Points on a hilly landscape, in no order, each with its height.
From any point a climber takes the steepest step (rise divided by distance) to one of its 2 nearest points. It stops when none of these is higher. Distance is the straight distance between rows; heights are no part of it.
z_797 height 17.4: [108 146 139 147 100 107  83 168 130  86 121  83 114 136 160 118 124 151
 123 160 151 108 144 102 154 103 160 187 179 104  66  86 138 149 117 128]
z_522 height 52.0: [164 116 129 103 124 130 146  59 135 162 128 133 146  54 127 104 108 151
 117 127 105 145  89 169  98 101 103 114 133 134 156 167 133  86 165 137]
z_81 height 23.2: [151 144  96 169 137 110 137 156  92 220 111 174 126 125 102 125 145 119
 144 167 101 173 159 104 151 165 136 146  76 135 105  92  99 129 128 113]
z_520 height 33.9: [102 144 140 134 101 125 109 111 148  83 139  85 125 164 156 116 127 164
 106 120 175  50 119 135 174 122 105 163 179 103 116  93 123 138 126 157]
z_835 height 18.8: [176 159  98 162  91 134 119 108  92 226  83 175 133  86  97  85 139 117
 132 204  63 177 134 164 113 137 141 159 118 145 146 107 136 122 139 106]
z_865 height 32.1: [102 137 129 152 149 141 100 108 137 139 146 132 127 143 103 138 129 103
 150  82 107  83 135 199 121 162 100  59  97 192 217 145 155 169 107 145]
z_508 height 33.4: [110 181 134 128  83  83 118 150 131 146 123  84 155 126 128 111 135 209
 154 175 158 120 117 141 148  80 173 205 154 178  79 103 115 133 135 150]
z_956 height 40.2: [ 97 129 158 121 129 164  74 103 134  92 139  89 115 117 127 137 111 107
 124  87 109  97 113 181 118 130 110  80 157 138 187 156 175 161 107 132]
z_415 height 22.2: [143  93 137  90 136 127 175 161 142 102 105 124 117 147 136 130 145 121
 125 131 164 153 110  96  98 107 145 124 135  89  81 144 104  84 153 119]
z_25 height 29.5: [ 87 124 131 134 145 125  72 106 129  50 154 108 111 102 149 143 110 126
 104  73 127  79 156 114 176 134 102 128 137 111 149 122 162 182  80 136]
z_342 height 42.3: [131 144 131 115 129 127 125  84 138 147 128 126 149  86  93 113 108 122
 152 115  86 137  94 193  85 111 123  93 125 174 203 165 152 144 126 128]
z_800 height 43.4: [135 171 111  96  84 103 173 146 145 165  99 132 143 130  82  99 139 158
 192 183 120 196  97 185  54  70 197 170 155 179 134 140 119 111 152 132]
z_843 height 43.9: [183 102 151 116  82 150 141  99 116 149  85 132 109  76 158  80 117 143
  86 166 109 151 107 138  92 102 125 129 161  80 102 147 147  58 173 127]
z_759 height 37.8: [163 124 106 159 110 143 140  84 152 199 146 140 144 181 140 133 170 140
  89 146 150  57  99 131 191 186  68 126 118  95 135  75  87 111 166 147]
z_666 height 3.4: [131  93 165 102 155 160  87  95 128  78 152 115 118  60 149 127 106 108
 108  78  92 135 124 138 102 109 114  85 140 103 159 187 186 152 102 114]
z_902 height 40.3: [108 145 118 149 117 107 109  92 137  94 166 105 128 158 143 125 126 168
 113 112 173  32 143 126 202 135  97 165 159 114 119  77 105 145 122 166]
z_241 height 20.0: [139  95 127 153 162 130 133 198 107 119 114 161 100 161 139 140 145  85
 110 144 134 150 183  43 173 168 142 134  80  58  46  95 108 131 105  88]
z_799 height 38.8: [107 171 132 121 128 109 113  75 147 157 148 118 153  83  88 122 115 137
 169  95 120  96 103 211 104 113 119  92 115 209 218 160 154 147 117 146]
z_470 height 53.1: [118 139 154 105 115 162 117 132 127 107 122 105 123 141 114 115 122 115
 143 130 110 155 101 177  60  89 163 111 193 160 152 160 155 134 141 128]
z_783 height 48.6: [125 127 100 148 163 104 151 147 122 169 126 178 136 116  96 146 117  99
 150 117  98 182 155 105 114 144 136 113  67 167 152 137 121 159 112 101]
z_980 height 33.2: [166 119 114 115 121 106 179 134 111 185 108 161 135  85 117 103 135 152
 149 171 115 184 117 117 107 105 139 152 111 110  86 136 104  75 169 120]
z_513 height 32.5: [105 141 113 156 162 144 103 115 125 128 139 160 124 133  88 138 123  73
 152  91  78 135 149 179 115 163 118  68  87 195 208 145 157 175  87 120]
z_877 height 40.1: [100 128 138  99 144 115 128 119 141  42 160  99 125 134 141 150 106 148
 117  88 168  88 132  87 138 103 120 133 153 113 125 135 122 133 110 140]
z_90 height 21.6: [ 93 150 149 121  96 125  89 152 124  57 122  69 115 140 169 131 108 150
 122 140 166 103 121 122 131  90 152 178 197 112 100 111 155 145 111 141]
z_306 height 8.3: [143 115 122 177 144 139  89 126 105 133 124 149 110 122 158 135 126 114
  87 133 106 106 165  89 181 174 105 146 117  89 100  99 133 154 100 108]
z_145 height 41.6: [145 121 111 141 117 130 142  64 155 155 160 124 145 166 148 121 148 163
  87 117 164  52  98 125 190 167  59 128 146  89 135  90  86 113 161 152]
z_638 height 49.9: [135 176 123 114  72 107 156 127 136 170  99 113 155 121 105 105 147 175
 158 184 125 167  82 184  86  91 177 169 168 173 119 124 127 115 171 159]
z_809 height 28.7: [152 126 118  87 110  99 188 154 132 164 108 133 131 115 119 109 146 158
 160 162 152 181  89 129  99 103 163 153 129 121  85 141 108  80 171 133]
z_276 height 21.5: [ 69 144 158 124 100 166 112 186 143  71 124  75 125 233 147 144 142 131
 150 142 185  85 112 154 112 115 166 118 170 176 128 118 122 137 142 158]
z_536 height 42.0: [102 156 134 137 110 139 104 171 124 112 107 110 123 150 101 122 123 109
 159 152 111 155 133 171  77 110 166 122 163 181 142 134 158 166 120 130]
z_458 height 35.0: [ 97 160 117 161 130 124 103  94 151 143 148 113 139 137  96 141 129 133
 163  83 129  68 119 201 120 150  98  76  84 220 207 142 137 156 105 159]
z_301 height 26.4: [ 84 150 138 151  99 156 114 193 142  97 119  97 125 222 122 135 147 117
 160 138 149  95 122 169 107 138 157 105 150 186 145 113 130 141 133 153]
z_228 height 23.3: [140 104 113 154 168 105 135 185  98 162 122 161 111 129 135 140 136 110
 140 145 132 156 175  41 174 164 139 162  80  97  52  95 101 145 113  88]
z_532 height 20.6: [150 154  89 168 104 112 147 134 105 220  99 175 135 120 101 102 147 123
 152 183 103 174 137 146 136 149 148 155 101 147 125  95 118 138 143 124]
z_263 height 15.5: [112 122 128  99 134  99 198 176 155 145 136 132 142 203 105 151 152 125
 164 123 179 127 100 109 137 149 135  98  89 149 118 128  64 107 149 151]
z_907 height 28.0: [ 88 125 126 144 171 150 104 129 137 102 162 128 122 173 129 171 127  95
 140  67 126  85 146 151 141 170  89  48  92 185 197 140 136 171  96 136]
z_838 height 19.8: [114 122 134 101 135 106 186 178 141 125 125 135 147 187  91 150 145 110
 177 123 154 158 108 117 100 124 152 109 112 166 131 141  85 115 144 136]
z_159 height 41.5: [108 184 131 138  61  98 116 138 137 151 119  84 159 122 111 103 128 188
 161 177 139 131 104 185 110  77 165 171 153 190 120 123 134 136 145 151]
z_861 height 25.0: [117 131 101  98 143 111 191 192 136 142 121 163 121 178  75 130 153  96
 197 138 122 187 121 136  72 123 172 116 119 169 135 136 101 130 126 116]
z_70 height 25.1: [144 112 131  84 122 117 192 156 143 121 117 118 134 145 123 124 146 135
 143 136 154 177  91 117  77  95 159 134 142 118  88 149 102  85 173 131]
z_78 height 5.2: [154  76 152 126 167 142 105 107 114  80 134 162 103  70 168 131 108  95
  74  98  87 137 173  65 125 141 101 109  81  67 102 151 174 104 102  83]
z_51 height 37.7: [154 137 108 116 144  89 132  94 126 143 164 109 145  88 142 118 117 191
 128 124 143 100 133  96 163 101 105 185 130 108  90 112 104 117 144 136]
z_15 height 16.3: [165 124 103 152 137 128 133  98 101 210 112 184 130  92 111 125 131 105
 110 146  84 167 140 124 132 174 106 120  76 138 160 140 120 114 127 116]
z_673 height 48.0: [165 116 131 121 103 144 135  89 135 164 102 133 135  93 132 103 126 137
  99 152 101 137  90 165 108 124 107 119 149 112 150 143 135  94 169 142]
z_935 height 45.6: [111 125 174 106 112 175  77  97 127  88 125  74 125 123 127 119 116 119
 123 105 111 125  89 187  76  96 133  98 194 127 170 162 171 139 128 141]
z_736 height 20.5: [119 110 104 140 168 121 126 108 125 105 155 143 131 134 146 157 123 124
  89  83 147  93 150  86 177 169  83 112  97 103 141 115 117 151 110 125]
z_816 height 26.7: [ 81 135 160  95 116 155 110 173 141  52 135  68 125 212 161 154 128 120
 137 116 176  96 107 130 110 101 163 106 183 141 115 120 124 136 131 149]
z_40 height 17.8: [192 139 109 149 107 141 123  86  87 224 103 181 137  59 108  99 127 118
 124 188  63 174 149 142 118 137 125 149 100 131 135 129 129  93 140 104]
z_937 height 10.7: [137 135 124 149 139 113  90 112 104 137 135 124 141  67 141 132 115 138
 120 123 103 139 154 119 150 125 119 149 122 126 125 129 154 158 107 115]
z_351 height 30.7: [150 139 117 118 120  95 155 113 135 133 149 105 139 111 149 119 124 195
 121 150 170 107 108 104 154  89 132 197 162  93  66 112  97 101 155 146]
z_271 height 2.4: [102 113 175  80 168 153  83 117 111  61 159 103 122  93 126 153 110 107
 146  83  95 152 130 142  76  91 149  84 160 137 151 182 185 161 107 109]
z_624 height 7.0: [164  96 140 165 124 166  78  90  91 130 109 130 104  92 170 122 127 106
  59 145  87 112 155 111 170 162  86 145 136  60 118 113 154 112 103 105]
z_968 height 36.9: [139 150  88 110 107 113 182 177 123 170  98 174 134 122  71 102 140 121
 189 185  99 218 127 155  59  87 197 169 129 168 125 129 125 116 132 107]
z_804 height 18.6: [124 112 142  83 126 147 166 138 170  85 133  95 144 178 141 152 140 124
 113 123 171 120  89 117 110 114 139 104 150  95 122 148 110  87 173 141]
z_998 height 23.8: [109 105 115 140 156 132 121 108 152  97 158 132 128 163 138 167 125 112
 104  66 146  84 130 115 169 164  72  81  95 135 175 127 127 148 106 135]
z_503 height 13.0: [140 128 127 140 152 130  96  73 104 154 130 149 139  43 127 122 105 120
 108  99  76 139 135 134 139 139 109 123  84 130 171 156 164 137 113 113]
z_727 height 33.3: [ 93 149 142 146 105 153 131 190 128 102 108 110 116 200 114 133 143  97
 157 144 128 135 123 178  82 126 168 103 172 170 144 121 141 158 127 136]
z_121 height 10.2: [124 133 134 162 127 124  95 146 107 120 119 126 122 113 145 129 121 131
 107 127 126 119 164  96 164 140 123 152 134 104 102 102 134 151 112 116]
z_618 height 27.0: [ 76 153 146 132  91 131  79 141 139  68 138  62 124 162 155 128 122 158
 133 131 182  65 121 153 151 108 142 161 181 153 115 107 144 148 111 176]
z_916 height 31.3: [142 146  75 128 119 121 189 176 126 182  99 195 128 160  57 103 150  85
 197 172 102 194 126 159  68 124 179 138 108 181 142 120 114 131 109 112]
z_832 height 38.1: [186 106 121 123  98 136 162 134  87 184  94 180 100  72 126  74 132 124
 128 193  85 205 151 116  91 124 143 145 119 102  88 131 125  55 149  93]
z_375 height 49.3: [125 135 108 135 138 106 137  80 144 118 166 122 132 155 140 136 136 164
 111 104 172  45 136 110 199 161  74 145 136 104 134  82  83 134 137 152]
z_393 height 4.3: [133  89 150 120 156 144  96  90 113  81 133 132 113  64 159 145 108 108
  89  86  86 140 147  99 121 127 104  99 113  87 128 159 170 129 103 105]
z_84 height 27.4: [132 118 102 151 160 103 152 182 101 178 121 173 113 126 117 137 142 110
 151 146 116 185 172  72 150 160 142 139  65 119  83 106 100 139 114  92]
z_682 height 15.3: [100 123 158  78 128 142 181 166 168  94 130  88 144 233 125 160 147 137
 139 125 194 110  74 119 108 108 159 112 146 127 118 135  82  89 159 155]
z_541 height 47.0: [147 138 120 111 137 114 136  83 136 164 122 142 162  55 102 114 113 136
 144 121 106 159 109 158  85  96 125 125 119 155 169 171 139 121 140 124]
z_490 height 17.5: [128  91 120 121 164 139 135 123 136  93 145 147 119 147 151 156 125 101
  73  94 149 104 150  67 171 159 100 106 100  58 121 122 118 129 117 114]
z_886 height 14.6: [140 130 104 149 165 123 120  72 119 187 141 176 136  72 115 150 110 118
 121  83  77 148 142 117 132 166  87 119  52 143 180 158 131 131 120 110]
z_209 height 38.7: [128 144  96 164 153 120 133 140 127 176 118 184 119 140  76 140 130  82
 156 120  89 163 153 151 110 168 135  93  81 192 180 128 129 169 105 113]
z_188 height 25.4: [104 110 140 142 136 163  52 109 114  56 131 111 100 112 163 138 106 108
  76  83 101  96 157 112 175 151 112 114 144  74 125 125 181 173  76 119]
z_57 height 20.2: [126 107 119 124 145 138 156 127 160 127 140 126 140 177 132 156 140 111
 117 104 157 102 107 119 148 150  89  81 119 123 158 132  96 126 142 145]
z_476 height 13.5: [109 132 125 145 138 106 104 164 119  80 129 110 112 140 152 136 125 136
 108 133 156 105 161  85 175 132 146 169 149  94  79  91 133 163 101 120]
z_653 height 50.4: [119 127 126 113 138 107 128 100 137  96 154  96 136  98 138 133 112 162
 116  96 154 100 123 107 156 110 108 143 141 120 130 133 123 136 121 143]
z_399 height 16.1: [164  67 139 107 158 143 155 115 139 106 134 156 113 133 163 135 113 108
  64 105 156 111 144  62 136 146 100 102  95  29  93 144 108  74 143  98]
z_925 height 35.6: [ 88 138 156 132 111 152  54 104 132  86 136  79 120  98 140 129 107 127
 120  97 121  85 126 165 152 128 106 118 154 131 160 137 184 164  90 147]
z_39 height 6.2: [167  81 148 146 145 161  95  81 103 110 129 152 113  81 172 119 105 110
  49 121  97 114 168  81 164 157  87 133 117  51  95 128 151  95 107  96]
z_497 height 16.2: [127 113 124 114 124 127 187 158 155 151 126 133 148 209 111 144 159 126
 136 129 178 111  92 116 150 156 104  89 104 112 129 120  68 101 158 143]
z_20 height 34.9: [109 117 108 138 171  92 157 195 118 135 129 176 120 138 104 155 134  96
 170 121 119 182 175  64 123 156 147 117  60 150 104 126 110 161 107  96]
z_986 height 32.0: [ 92 120 170  85 131 142 115 151 144  31 147  76 123 182 155 149 113 123
 122  89 179  85 129 100 125  90 157 132 170 124 112 127 133 124 118 151]
z_461 height 28.2: [137 169 126 136  93  91 127 130 134 153 134  90 150 113 141 114 134 205
 145 180 153 121 111 124 157  81 147 208 168 123  67  95 111 125 137 146]
z_436 height 19.2: [162  89 146  99 147 123 173 144 135 110 126 139 107 118 158 115 135 123
  97 129 155 143 135  74 123 119 124 130 120  58  66 138 105  79 154 111]
z_206 height 41.4: [185 106 151 133  91 154 134 108  99 156  92 151 110  56 157  81 120 130
  99 173  90 178 137 119 102 112 125 149 141  91  91 139 136  62 158 110]

Call two points neighbours if one is among the 2 nearest of the other. Go from one point of each pair to the other, from neighbour to neighbour, staying as high as possible. Name the lowest point that can't be avoided.
z_375 and z_470 -> z_121
z_998 and z_653 -> z_263
z_522 and z_783 -> z_865
z_470 and z_653 -> z_276
z_638 and z_653 -> z_461

Two climbers start at each pair of points below. Name the first point that both come to, or write none.
z_25 and z_121 -> none
z_399 and z_39 -> none
z_618 and z_804 -> none

Write out the way that a climber takes from each point below.
z_865 -> z_458 z_799 z_342 z_541 z_522
z_666 -> z_393 z_78 z_39 z_624 z_306 z_121 z_476 z_797 z_90 z_618 z_520 z_902 z_375
z_301 -> z_727 z_536 z_470
